Each row is a point on a landscape with many valleys, with its height.
From any point a ball rolls to the lowest of the 2 points nearest to it. It stops when none of these is lower. Distance is the straight distance between rows; heights are no part of it.
zopo (h 5.97): [  3  -1 -10 -22 -12 -19   1  -3  -1  -1  22  -5   1  10 -13  -9   7   3
 -12   0  18   9  15  11  -8]
redaf (h 3.04): [  0   5   5   8  20  -2 -10 -14  10   6  10   2  -4  -5   0  -2 -11   3
   0   6  11 -24 -11  -2  -4]
Veso (h 1.90): [  7  21 -10  18 -17 -12  -8  18   2 -16  18   2   3   7   8   0 -11   9
 -11  -5  -4  -6 -10  21 -14]
muka (h 7.35): [ 11  -6   8  17  -9   5   6   6 -13  -4   7   0  -6  -3 -23 -10  -1  -2
  -1   3  -7   0  -7   3  12]
dizor (h 8.04): [-14 -20  -6   1  -3  18   2  -5 -14   2  10  15  30  14   5  -9  -2  -5
  -1 -22  12  -2  18  11  10]
Tis (h 6.93): [ -9 -10   9 -15   1  -4  -3  -7  17 -14  20 -14  14 -11 -10   5 -17  -8
  -4  -7   4  -5  -5  -5   7]
robug (h 3.03): [ -1 -15   8   4 -13  -7   5 -11  -9  -5   9   9  14   2  13 -20 -11 -16
  23   6   7  -2  -3   7  -1]
nata (h 5.48): [ 31  -5   9   4   0  18  13  -4  -6   7 -15   4  -3   5 -18 -17  13  14
 -14 -17 -12 -10  -9  -8  19]
giko (h 7.82): [ -7  15   6  10   9   9  11   7   9  -4   8  20 -15   2  -6  12  -4  -5
  11   1  13  20  11   2 -17]
Vises (h 8.23): [ 21  -4   5   8  10  -1 -16  -4  13  -5  20   7  18   0  18   3 -17 -11
   0  -9   9  11  13  18 -11]
pabin (h 5.06): [-16 -27   7 -33   5   4  -2   7   2  12 -12  -8   1   8  15  10  19  11
  -7   1  -8  31   8  -9   3]
tepo (h 1.18): [-16  16   6   8  10  12   0  -4  -3  11 -25  11 -18  -7  -6   9   9  -3
  12  13  -9 -17  -5 -28   7]
teda (h 2.42): [ -2 -11   0  -5  14  10   1  -3  24   6   0  -3  -2  -2   6  17  -4 -34
  13   4   1   8  22 -23 -19]
vegud (h 4.56): [  2 -15   3   0 -22  13  18   5   6 -19  -3 -10   2  -6 -25  -6  24 -12
   3  -2  -6 -16  28  -7   0]
tekor (h 3.91): [  3  10  -1  -7 -10 -11   1  -8   2  -2 -14   8  -5   0   3 -14   0 -10
   7  12 -12   4 -14   4  -5]
zaf (h 4.53): [ 12  10  -8 -12  -7  -9  13  -9   1  11  -2   2   4  -3  15 -30   5   3
   1  11  10  -4   5   6   3]
Vivab (h 3.88): [-15  16   3  30  22  25   1   9   3  -9   2  10  -5  -3  -6  19  -6   0
   1  -3   4  -7   3  -4   2]
viv (h 5.34): [  3  15 -16 -21  -4 -23  -1  12  -4   5  -8   1 -15  15   0   1  14   4
  -7   3 -13  30 -13  -5 -19]
Tas (h 4.70): [-10  -8   7 -19  16   1 -10   4  11   6 -23  -8   5  -7  17  11  15   5
  -2   7  -9  15   7 -14   9]
nor (h 3.41): [-10  -5   6   2 -10  10  12 -18  -1   9  -1   7   4   2  15 -15  -7 -10
  21   5  13 -23   6  -4  -1]
kor (h 2.67): [-19  -5   4  11  -9 -11 -12  -7  -2  -9   1  -1  11   7  16 -13  -4  -3
  18  15   1  -3 -10  14   2]
Dol (h 4.25): [ -2  -3  -6   9 -22  10  13   2   6 -14 -10  -8   3 -12 -13 -20   3  -8
   3   9  -9 -15   7  -9   8]
Tifor (h 3.48): [ -1   3   1 -13   6  -9   4   7   2  20   1 -16 -19 -14  -6  13  -8  21
 -11  11  15  -4   1 -16  20]
futur (h 3.33): [ 14  12  -6  20 -17   1   2   4  -2 -23   8  -3   9 -11  -8 -20   5  -3
   1  -7 -13 -15  -3  10  -6]
Gufa (h 3.79): [ -8 -13 -19  23 -14  22   3   4  -9 -15   6  -2   1  13  -9 -14   3  -4
   2  -4 -17  -2   7   6 -10]
pifen (h 8.36): [-18  -6  -5 -21 -13   3  18  -8  -5  14  15  -7   4  13   3  -5   0 -15
   5 -19  -2   1  -6 -14 -10]
goril (h 6.98): [  9  22   9  -3  24   6 -14   0   7   7  -1  10 -12  16  -5  13  18  11
   3  -9   9  14  -8   0 -30]
ges (h 4.29): [ -9   7 -13   1 -12   2  13  12 -11  -7 -19   0   1   9   8 -10  12  18
 -11  13  -9   9   0   5  11]
tezim (h 2.37): [-12   3  12  -7 -16  -3  23   6  -9   7  -5  -8  -8   3 -26   8  12  18
 -10  -9  -3 -11  -9  -5  17]
Bipe (h 2.80): [-15 -11  22 -14  -5  -1  11   5 -11  19   0 -16 -22 -16 -12  14   7  17
 -12 -10 -12  -6 -14  -7  20]
veb (h 3.87): [ -2 -12   4 -10  -2   7   9   3  -5  17   1   3  -9  -6  -3  18  -4  -4
   9   2  22  -4  35  -1   7]
Folo (h 8.89): [  3  -6  -1 -16  -3  12  -5 -15   6  25 -11  -1  -8   9  16 -32  -4  -3
  13  16   3 -19  -6 -12   2]
Bug (h 4.07): [ 10 -16 -14   2   4  -6  -6   7  -8  -1  14  -4  14  -8  13  -5 -11   2
  -5   8  20  18  25  18  11]
vug (h 3.86): [ 10  -7 -19  28 -12  -1   3   8 -22 -17 -14 -19  -4   2 -11   9  11   4
  -7  -1 -26 -14  -7  -4  14]
Fava (h 3.60): [  4   1 -19  32 -17   7  -4   7 -16 -15   1 -12  -2  -4 -11 -10  10  -1
  -7  -7 -27 -31  -8   3  -5]
rol (h 3.85): [ -5   0 -12  18   4   4  -5   9  -2 -10  21  -5   4  -5   4   8 -26   5
  -8  13  19   8  17   8  10]
ped (h 5.98): [ 15 -14  11   0   2   2  10   8   3 -11 -16   1   9   8   3   5  32  13
 -12 -11  -7   8   5  15   5]
Votuk (h 7.49): [-10  -3  -9 -11 -15   3  -4   1   5 -13  -6  -8  -1  10 -12 -11  18  10
 -13  11   8  -7  16  -4   6]
popud (h 4.23): [ -2 -16 -12   7  -2  19   1 -11   0  -2  -2  -1  -7  12   1 -15  11 -10
   6  15 -12 -12  14   2  -7]
Tisi (h 7.74): [-17   1 -17 -10  12   8   1   0   6   4 -10  -6   7   5  10  17  17   6
 -12   1  18 -14  32  -9   6]
Dat (h 8.13): [-14  -8  -6  -8 -20   7  13  -1 -17   7   6   9  34  12   9 -21  10  -6
   3 -21   1   9   7  18   2]
kibef (h 2.66): [ 27  -3  -3  18   9  -5  -7 -13   7  -1  11  -4 -13 -10  -5  -5 -11 -16
   3   1  -2 -23 -11   1  -3]
devet (h 8.07): [  8   8   5  15 -14 -10  -1   6   3 -19  21  14  15  -3   6   1 -18  -3
  14 -17  18   8  15  25 -20]
Tefo (h 5.58): [ 29  -1   8   8  -4   3   1  -3  -7 -11 -16   8  -1   1 -16 -14  16 -12
  -2  -7 -22   4   2  -1   1]
selun (h 6.76): [ -8  25  -1  14   4   0   6   9  -8  -4   7   8 -10   3  -5  10  -3   6
  -2 -11   0  -3 -20   6  -5]
foli (h 3.02): [ 13  19 -13   3 -12   1   3  -4   5 -16   2   4   9  -3   1 -13  12   4
  -9  -1   5  -4   9  17 -18]
naka (h 4.00): [ -2  11   7   5 -17  20  20   0  11  -8 -17   6   6 -19  -1 -22  -5   5
  13   4  -4 -20  14 -14  15]
Miga (h 2.27): [  8   2  -7  21 -15  -5 -13  16  -3 -21  15   1  15   4  13  -3   8   9
 -11   8   0   0  12  28  -3]
Bos (h 3.58): [ 13   4  13 -14   6 -21  -6 -17  13   6  -5   7   3  -6  10 -14  -9 -12
  10  -2  -5  -4 -26  -1  -7]
nef (h 1.70): [-17  17  11  11  18   7 -19  -5  -6   1 -12  18 -13   9 -11   8   9   3
   8   3  -6  -7 -12 -16  -1]
Pubu (h 4.59): [  0   1   8   9  17 -11  -9   8  -4  -7 -14  -8  -6 -12   7  18   3  21
 -15   3  -6   3  -2  13  15]
bog (h 3.06): [  4  -6   4  -3  23   8 -10  -2  17   3   2  -3  -7   3  -9  24  10 -10
   1   6  -2  -1  10 -16 -19]
kibod (h 7.34): [-10   0  10  -9  -3  -8  -5  -9  12  -3  -4   1  -9  -1  -9  -7  19   6
   1  14   3 -14   1   7  -1]
riv (h 8.48): [ -7  -2  -3 -20 -15  12  12 -10   3   7   5   1  10   4  -6 -18  -7  -5
  -3 -14  11  -8   6  -8  -2]
Vaf (h 3.75): [-22  15   3  -1  -7  19  23  -5   8   2 -10  12   4  -9  10 -15  -9   2
  17   1  10 -14  14 -12  -2]
kef (h 3.45): [ -7   7  -1  -7   4   1   5 -13   2   2   4   0   9   2   7  -7   2 -11
  -3 -13 -10 -26 -22   1  -6]
pipuv (h 2.33): [  0  -9   1  16 -14 -18 -15   6   2 -10   3 -10   3  -9   5  -5  -7  -7
  10  23  -5   1  -6  21   1]
bogon (h 3.84): [  4   9   1 -10  13  -1  -5  -9   0  10 -19  -2   6   6   7  -5   8  -1
  -9  -5 -17 -12 -21  -9   4]
Kenen (h 2.31): [ 24  -5  -4  15 -12 -22 -12  -4  10 -12  11 -13  -7 -11   2   2 -15 -21
  12   6  -6 -20  -8  12 -15]
Nefam (h 6.13): [ -4   9 -26 -14 -21 -24   6  -1   0  -2  12  -2  -7   3  -7  -8  -9  -5
   2   9  27  15  25   2 -17]
murag (h 2.02): [-18 -13  40  -8   9  -3  -1 -13   9  11   0   9   2  -4   8  -1  -7   0
  26  -2   7 -15  -8   0   2]
Vigi (h 2.39): [-13   7   1  -6   3  20  15   8   5  -4  -5  -5  -7  -3 -23  15   0  18
 -13  -3   8  -5   5 -24  14]
sika (h 5.37): [ 27  -6  13  -1  -9  -3  14   1  -4   8 -18   8 -14   5 -16 -12  23   2
   5  10 -18   8   7   5   1]
Damil (h 5.16): [ 23   2  17   0   3 -21  -9 -10 -12   8 -18   5 -14  -5 -15  -6  19   7
  -1  14 -17   0  -4  11   9]
Tad (h 2.20): [ -4  -1  19  13  14  10 -18 -12  -5  -1  -7  10  -4  -1 -12   5   0   2
  -7  -2 -16  -5 -18  -7  18]
Gude (h 3.63): [-20   1  -7  24  17  15  -3   7   5  -8   9   4   2  -5   8   6 -21   0
   6  11  17  -8  14  -6   5]
sal (h 4.78): [  4  -8   5   5   8  -5 -12   0  -9  -8 -24   2  -5   4   1   4  19  16
 -13  11 -19   9  -9   8  15]
Senu (h 8.31): [-13 -13  17  -8  16  -1   2   8  -9  29   5  -3   1  -7  14  16   4  -4
  10  -1  -4  11 -12   4   0]
ter (h 4.63): [ 39  14 -11  19  -3 -14   1   8 -19 -14 -18  -9  -4 -10 -17   7  -3   7
 -15 -16 -13   4  -6  -8  20]
Rigo (h 5.60): [ 39   6 -12  15  -9   5  -9 -10  -8  -6 -11   7 -15  -1 -13 -15   5  -6
  -3  -6 -22  -4   3  -3 -17]
gibu (h 3.25): [  3  10  12  -7  24 -25 -25 -15   8  11   8   1  -2  -8   3  -3 -10  -6
  21   3   4  -9 -32  -5 -17]
lida (h 3.19): [  8 -12  18  -3  -6  -9  -8  11   2 -17  -6   2  22 -14   8  -5  -1  -6
   0   4 -21  31  -1  20   8]
biri (h 2.11): [ -3  10 -18   4  -7   0  12  -3  -5   6  -5  -3 -22  -3 -12  -8  -7   0
  -1  15   5 -15  -2 -16   5]
Livek (h 8.40): [ -9  20  -1  24  12   5 -23  10  13 -17   3  17   1   4   8  10 -16   1
   0   3   4  11 -11   2  -9]
zedin (h 2.55): [-11   0  28  -4  17  -2   1  -4  13  11   5   9   2  -9   5   4 -22   2
  27   2  20   2 -10 -19  -9]
Lugul (h 1.51): [  8  16  -5  10 -21 -23  -7  14  16 -10  12  -9  13  -6  18  17 -14  -8
 -11 -11  -6  -7  -7  17 -19]
bar (h 7.73): [  7  17   3  10   5   0  19   9  -3   2   4   4 -25   5 -19  18  -3   0
  -3   1   6  11   5  -7 -10]
Vivi (h 3.50): [-12 -23  -9 -13  -8  -3   7   1  -4   6  11  -7  -6  -2 -14  24 -17 -19
   8   2  15  11  34 -11  -2]
nolu (h 4.52): [  1 -18  12 -26   5  -6  -2 -17  11  15  23  -2   7  -8  -9   6  -6  -8
   5 -15  23  -4  23   3  -8]
voka (h 4.27): [ 12   4   5  10   0 -27 -28   2 -10 -22 -14  -8  -5 -10  -8  29   0  15
 -16 -15 -22  -2  -7  -1  10]
foran (h 4.14): [  9   1  -5  30  23  26   0   0   2 -12   0   0  -3   6  -5  26  -1   4
 -15  -7  -9 -15   1  -1   7]
molu (h 4.58): [  2 -23  -3  10   0  12 -14 -15   5  -6   4   3   0   8   9 -17  -4 -22
  22  11 -10  -4   7   7 -17]
fara (h 7.62): [-13  -6  -4  -7   1   3  -2   4   5  -4 -12 -16   0   2   1   5  14  24
 -16  19  12 -16  25  -3  17]
Zuzeg (h 2.89): [-12  -3  -3   0  19  19  -3   4   4  -9  -2  -2   2   7  -5  17  -4  10
 -14  -5   0   4  -1 -16  12]
mobe (h 5.57): [ -4   0  -8 -16  -1 -12  -1  10  -8  10  11  -5 -11  19  -9   4   6  17
  -7 -15  -7  32 -17   5 -16]
Fonif (h 3.73): [  1   4  -6 -13  -4  -7  16   6   6   3   5 -13   3 -21   2   9 -10  18
 -14   6  21   5  17  -2  22]
gep (h 2.30): [  3  10 -16  -1  -8 -17 -12  -5  17 -18  -2   1   8  -9  14   2  -5  -3
   6  13  12   4  22  17 -11]
zonu (h 7.23): [  8 -18  16  -7  -6  -2   7   7  -1   6   9 -11  -3  -4 -28  -8  -5   4
  -7  -4  -2   3  -8  -2  22]
bol (h 3.77): [ -9  -7  -5  10 -12   7   1   9  -8 -11   1   5  12   6  10 -16 -11 -10
  13   7 -12  24 -12   4  13]
dez (h 7.43): [  4  -1  17   9  -7  -2  11  -6 -14   5  -5   1 -19  -3 -25   7   5  -9
   6  -3 -10 -14 -12  -6  10]
Gafom (h 5.23): [ 10  -6 -11   1  -8  18   6  -2 -21   9 -10  -3   5   8 -12 -26   9  11
 -16  -6 -16 -20 -19 -15  28]
logok (h 6.04): [  8 -15   3  -7  -4   8  -1  -4   4  -1  10   9  10  13  -2 -10 -11 -30
   8 -15 -20  23 -16   0  -9]
ripub (h 6.53): [ -7   7   4  18  -3   3 -20   4 -21  -8 -15  11  -2  16   4  21   2  -8
  -1 -18 -30   0 -24  -1   0]
Buzer (h 4.26): [-13 -14  12  -5 -12  10  13   0   7 -15   3  -6  13  -6 -16   8   2 -12
   3  -5   0  -2  24  -5   6]
zeki (h 6.40): [  5   8  11  13   1  -3 -19   2   1   1  -4  16   0   9   7  12   2 -15
   2 -11 -23   2 -21   9 -16]
subo (h 8.24): [-25 -15  -6 -16 -20  -6  10  -6 -13  13   9   4  19  20  12 -14   3 -12
  10 -10   4   2 -10   5  -3]
zuzag (h 4.45): [  8  -3   9  -1   9 -13   3   8   0  -9  -3 -12  18 -21  10   3   9  25
 -19  -4  -9   5   1  20  24]
Nanoz (h 4.30): [ 22  -3 -14   9   1 -17  -4  -1  -9   0   3 -19 -12  -8 -10  12  -5  10
 -20   0 -12  -8 -12   1  11]
ziba (h 8.76): [ -4 -15   6 -32  -1  17 -11  -4  11  22  -5   0  -4   7   1 -19   2   3
   3   9   4  -4  -1 -14   8]
seza (h 5.79): [ -3  -8  -4 -18  -4  -1  10  -1  -4   9   9   0  -8  11 -11   2   9  10
  -7 -12   6  24  11  11  -9]
tuma (h 7.53): [ 10  16  19  13  -1   5  25  -6  -3  -6 -10   4  -9  -7 -25  11   9   5
  -5 -13  -5 -19   1  -8   2]
med (h 4.79): [ 17  13 -10   9 -14 -21   6  14 -13 -12 -15  -9  -7  -5  -9  10   1   8
  -9   2 -16  18  -8   0  11]
nule (h 7.79): [-31 -12 -10  -7  -7   3  -4  -2  -2  -7  12   6  12   7   5  -4  -9  -5
   6  -1  19   2  10  -5  -3]
lese (h 1.34): [-24  -6  30 -21  -6   3   5  -6   4  25  -1  -2  -4  -3   7   3   9  -3
  22   4   6 -11  -3  -9  -3]
beg (h 1.60): [ -9   4  10  -7   1 -18   3   7  -1   9 -18   0   0 -16  18  -5 -14  -7
  14  23  -4  16 -16 -11  15]
geniv (h 5.73): [ 20 -13   0  -1   7  11  14  -1   2   7 -22   0  -9  13 -11   8  26  10
 -14 -12  -7   1  -2  -4   9]
karuv (h 8.14): [ -7 -10 -13  -5   9   1  -3   1 -21  14  18  -1  21  10  21   8  -2  -8
  -8 -23   8   4   8  20   1]
geba (h 7.92): [-23 -16  11  -5   3  17   0   2  -7   7   7   8  12  11   0  -6  -5  13
  -7  -7  14   2   7   3   9]
sufe (h 8.22): [-15  -9  10 -12   9  -6  -4  -4  -7  15  20  -5  10   2  22   5  -3  -3
   7 -15  11   3  -2  12  -5]
gotum (h 4.98): [ 22  13   2   8   4 -20 -17  -1  -4  -8 -26   7  -6   2   3   6  19  12
  -8   9 -11  -1  -7  11  -1]
Zug (h 1.99): [ -3  -2  -3   2 -10 -14  -3   6   1  -1  -7  -5  -3 -10   7  -5 -11   5
   7  27   5  10   3   1  13]
vef (h 6.41): [-11  14 -14 -13   8 -12   1  -4  12   5  10  -8   0  -8   3   6 -10  -8
  13  11  32   1  12 -24 -20]
did (h 4.04): [-12   4 -18  17 -26   7   3  15 -19 -16  -5   2  11  12   7 -24  -3  10
  -8  11 -12  20  -9  10  12]
kozos (h 7.63): [  2  10   5   6  -2   7  31  10   3  -3  -4   4  -4   6 -17  16   6   7
  -6 -16   3   8  -3  -2   2]
lino (h 6.26): [-21   9 -27 -11  -5 -19 -10   3   3   6  10   5  -8  -1   2   2 -11   3
   8   9  42   4  23 -11 -18]
zikek (h 8.00): [ -7   6  17   7 -17   3   3  11   4 -22  17  19  12   6 -11  -3  -6  -3
  10 -13   5  19  10  20 -11]
Tizem (h 4.24): [ 19   9 -17 -15  -3  -2   4  -4   5   5 -20   1   0   5  13 -17   3  -2
  -2  15  -7  14   0  -7  -6]
Vot (h 2.59): [ 19  -3  -6  35   3   6 -11  11  -8 -16  -2  -1   0   1  15   4   5   8
  -4  19  -5   1  14  28  -3]
Boloz (h 1.92): [  5   9 -11   3 -16 -31  -9   2  15 -16   1  -9   2 -13  22   7  -9 -18
   7   6  -2 -12   5  10 -23]
Bik (h 2.88): [ 18  -6  10  19   3  -2 -16  16   2 -13  -3   2   9  -9  13   9  -5  -1
  -3   8 -15  10   2  21   4]
vala (h 2.64): [-18   7  24  14  16  16   1  -5 -10  13 -17  11   6   0   3   9   5  -8
  10  -7 -19  -9 -20 -11  13]
vufa (h 7.21): [ -9  16  10  -4   6 -17  -8  -9  14   7  -3   4  -8  -6  11  -6   8   3
  15  23  15  -5  -4   4  -9]
rudit (h 7.89): [-10 -15 -11  -4  20  21  -3 -11   5  -1  10  -8  13   8   7  20  10  -1
 -12  -8  12 -21  24  -4  -1]
maso (h 7.09): [ -8 -20  20 -18  -4  -8   0 -11   7   3  18 -16  -1 -16 -21   7   1   2
 -12  -6  -1  -1   0   6   8]
bapet (h 3.18): [ -8   0   8 -18  14 -12   8  -4  -5  30   9 -21 -21 -23  -7  15   4  15
 -13  -6   7 -12 -17 -16   9]
Vib (h 8.61): [  5 -14   1 -22 -17  23   0  -9   5  11   3   0  -6  19 -17 -27   4  -8
  -3  -2  -5   0   7 -11   7]
pubug (h 1.88): [-19   4 -10 -12 -17   4  22  17  -6  -3  -4 -12  -8   5 -13  13   6  24
 -16  -4   9   2   9  -9  16]
Fotuk (h 4.99): [ -7   6 -12   0   2  15   0  -6  -5  -1  -7  -1  12  11  -1 -27  10  21
 -20  -4  -3 -16 -17  -4  17]
rer (h 3.36): [-14   0 -12  13   3  20  -4   4  -1 -13   9  -3   1  14  -7   1   1   1
  -9  -2  -1  -8  -5  -1  -3]
rulur (h 3.96): [-14  -7  -2  -7 -11  -2  10   8   6 -10  -1  -3   8 -11  -3   4  -9  -3
  -4   7  13  12  29  -3  13]
Rir (h 8.99): [ 16  -4 -15   1   0  17   6 -13  -6  24 -10   2 -15  -2  14 -16  -3  -8
   7  19 -12 -12   0 -11  -2]
relag (h 6.78): [  3   4   0 -20  19 -12   6  -7  12   7  16 -10   6 -20  -1   4 -18  -1
  -6  -8  12  -3  -8  -6  -1]
konis (h 5.10): [ 16   7   0  -2  -9 -12   6   9  -6   0 -10   7  -8  10   1   5  14  -2
   1   7 -12  32  -6  14 -12]
dad (h 5.17): [  7   4 -16   0  -9  11   6  -6   7  -9  13   9  -1   6   1 -19 -17 -16
  11  -8   0  10   7  -1 -27]
Bami (h 1.17): [-20  13  13  -7  -5   0  17  13  -8  21 -12   7   1  -9  12   0  -7  -4
  17   6  -1  12 -12  -9  15]
tasim (h 9.09): [ 14 -21 -26  -2 -11  19  -6  -9  -5  17  -1  -8 -11  -1   8 -31  -7   0
   6  18   3 -18  18  -6   5]
Gudi (h 6.67): [ -4   8  -1 -31   9 -27  -1  -5  14  12  11  -9   6 -28  10   1 -16   7
   5  -2  32  13   1 -15  -4]
ribu (h 8.05): [-13 -22 -10  -3   9   4  -3  -1 -11   7  15 -16  16   7   8  20  12   3
 -12 -19   7  -8  15  14   2]
Purep (h 7.91): [-11   6   5   1  -9   4   6  -2   1  -7   7  23   0  10   2  -9  -6  -4
  15   3  14  23   8  11 -10]
ganev (h 4.57): [  9  -6 -17   4  -9   1  10   8 -13  -3  -7  -7  -8  24  -6  -6  20  11
  -8  -2 -11   9  -8  10   1]
zam (h 3.57): [ 16 -11 -13  -6  23   2 -20  -4  10  13  -1 -12 -10   4   4  20  -4 -19
  -6  11 -11  -5  -3 -12  -9]
Lita (h 1.68): [-13  12  -1  14   0  22  14   2  -5   6 -11   5 -15  -6  -1  -1  -9  10
   4   8   0 -16  -1 -19  14]
gerit (h 4.43): [ -3   4  12  -9  19 -10  -7   2  10  -4 -31  -1  17 -12  26  10  12  -3
  -2  11 -20   6  -5   1  13]
gazig (h 4.19): [ 13 -15  18 -19   8  13   0  -6  10  19  11   5  -6   0  -2   8  -7  -3
   3  -5  19   8  31  -3   0]
pabeb (h 2.65): [ 15  13   0  -7   2 -14 -10   3  17 -19   1   7   9  -2   6   2   7  10
 -15   4  14   7  21  22 -16]
fozot (h 2.90): [ -8  20  -5  -1  12  -1  -4  -6   9  11  14   0 -14   4  -8  -1  -8  10
   3   5  27  -7 -12  -9 -11]
vope (h 5.80): [ 24   0  -6   2  -4  11  -6   5   5 -11 -11   2   2   4 -10  -3  -4 -27
  -2 -13 -25  14 -11  -9  -5]
zuke (h 6.54): [  4  23 -11 -21   6 -24   2  -2  15   4  -1  -7 -10 -19   7   1  -7   4
  -2  14  25   0   2  -9 -15]
Kule (h 6.86): [ -1  21   0  -2  18  -6   7  11  -6   5   1  10  -9   3  -9   9  12  20
  -5 -10   5  15 -12   5 -11]
ros (h 4.47): [ 31  10  -7   8   0 -21  -8  -4 -20  -3   3 -11   5  -5 -12  -8 -11   4
 -19 -14 -10  -7 -18   0  17]
sude (h 4.18): [ -1   5   5   0  12   3   0  -4   9  -3 -16   2  24  -7  24 -11   2  -9
  -3   6 -15  -8 -13  -4  15]
fet (h 3.47): [ -6 -15  18  -2  -5  -6   2   0  -1 -12   3   8  12  -2   6  -8 -14 -10
  16  -4 -13  35 -10  12   4]
let (h 3.05): [-19  -1  21   3   2   8  10 -14  -7   2   5   3   6   4  -3   3   2  -6
   3 -11 -12 -20 -27  -1  12]
Fita (h 2.96): [ -9  -1  22   1  22 -22 -18  -6  13   3  18   1  -2 -13   1  10 -12   3
  21   2  20  -6 -14   2 -16]
pumam (h 4.28): [ 11 -13  -2   6  -1  -6  -6  10  -3  -5   2 -11  20 -11   6 -11   4  13
 -13  13   1   4  13  17  23]
zovop (h 4.77): [  8   5   3 -11  -3   5  12  -6  -5  11   3   3   9   3   0 -27   8  19
 -14  -2  10 -16  -8   8  17]
vipe (h 2.51): [ -5  23 -17   3   8   3   7   3   2   7   0   3 -25   5 -20   1  -1  17
 -12   2  18 -11  -1 -19  -2]
zigit (h 3.00): [ -4 -21  -4 -25  -2   1   7  -3   9   2  -1 -10   1   0   3  16   4 -31
  11   0   2  13  30 -11  -7]
rel (h 5.40): [ 21  10 -21   9  -8   4   2  -8  -2   7   3   9 -14   7  -5 -23  -1 -13
  10  -1 -11   3  -6   2 -31]
tov (h 6.66): [ -4   9  -4  21   4   5  -2  11 -19  -9  -9  14  -8  15  -9  17   6  16
  -7  -8 -13   9 -21   0   5]
betuz (h 4.91): [ -4 -10  -5   7   6  17  -2 -10   5   6   6  17  -8   9   7 -14 -10 -19
  27   3   7  13   9  -8 -28]
lipap (h 4.86): [ 10   5 -17  -1  -8   1  23  11 -11   6 -11  -5 -13   8   1  12  12  -2
  -3   3  -7  17   3  -3  -8]
ladu (h 8.39): [-11 -13  12   7  22   3   3   9 -10  14   8 -15   3 -18  19  34   2   6
  -4 -11   0   6  -4   3   1]
Nikas (h 3.98): [  7 -12  -8  14  20  17 -10  -3   1  -3   1  -1 -13   7  -7  20  -7 -17
  -3  -4 -13 -12  -9 -14   1]
Zarob (h 3.35): [-11   3  -3  16  13   0  -8  -4   6  -6  15  -5  10  -5  12  -4 -25   3
  11   8  20 -10 -13  -3  -2]
tur (h 8.32): [ 12   8   4  10  20  12 -21   9   9  -4  10  20  10   7  18   3 -22  -7
   6  -2   1  19  -4  10 -15]
Lof (h 7.64): [-17  -7 -19 -17  -4   3  -8  -2   8 -17   6  -5  16  13  -1  -7   4   2
 -17   1  11   4  12   1  -1]
zad (h 7.11): [  3  26   8  -8  17 -17 -15  -1  13   6   9  10  -8  -4   3   5   9   3
   7   0  10   5 -11   4 -24]
zulud (h 0.47): [-15   9  20 -24  -5  19  11   6  -5  30  -9   8   3   0  15   0  -3   0
  28  -4  12  -7  -6 -16   8]
Zitid (h 8.15): [ 11  12  -6   2   1  -7 -11  -3  15  -6  22  10   6  -1  12   4 -15 -10
   8 -14  17  -6   3  14 -31]
pifo (h 4.08): [ 12  -6 -12  22  -4 -22 -12   4 -26 -12 -15 -23 -13  -5  -7  28   6   9
 -12  -4 -16  -6 -11   2  21]
Sedav (h 6.23): [ 10  -1  13  -3   7   5 -18  -8   4   4  13  14   5  17  -2 -10 -10 -12
   3 -17 -13   9 -25   7 -16]

For each start below, name the point where the ball stops.
Vises: Lugul
pabin: tepo
Rigo: pubug
Rir: Votuk
ros: Lugul
voka: Lugul
zonu: Lugul

Call two points neighbours if one is among the 2 nearest of the other. Go from one point of each pair to the other, from neighbour to neighbour, staying as low as possible. Name the highest point that can't be avoided.
Lugul / pubug: Rigo
teda / tepo: foran
pubug / zulud: vegud
Lugul / tepo: redaf

Write out the way that a ball takes from each point below.
seza: mobe, viv, konis, lipap, ganev, ges, did, bol, fet, lida, Bik, Vot, Miga, Veso, Lugul
Gafom: Fotuk, zovop, zaf, Tizem, tekor, Bos, gibu, Fita, zedin, murag, lese, zulud
vegud: Dol, naka, Vaf, nor, robug, kor, pipuv, Zug, beg, Bami, zulud
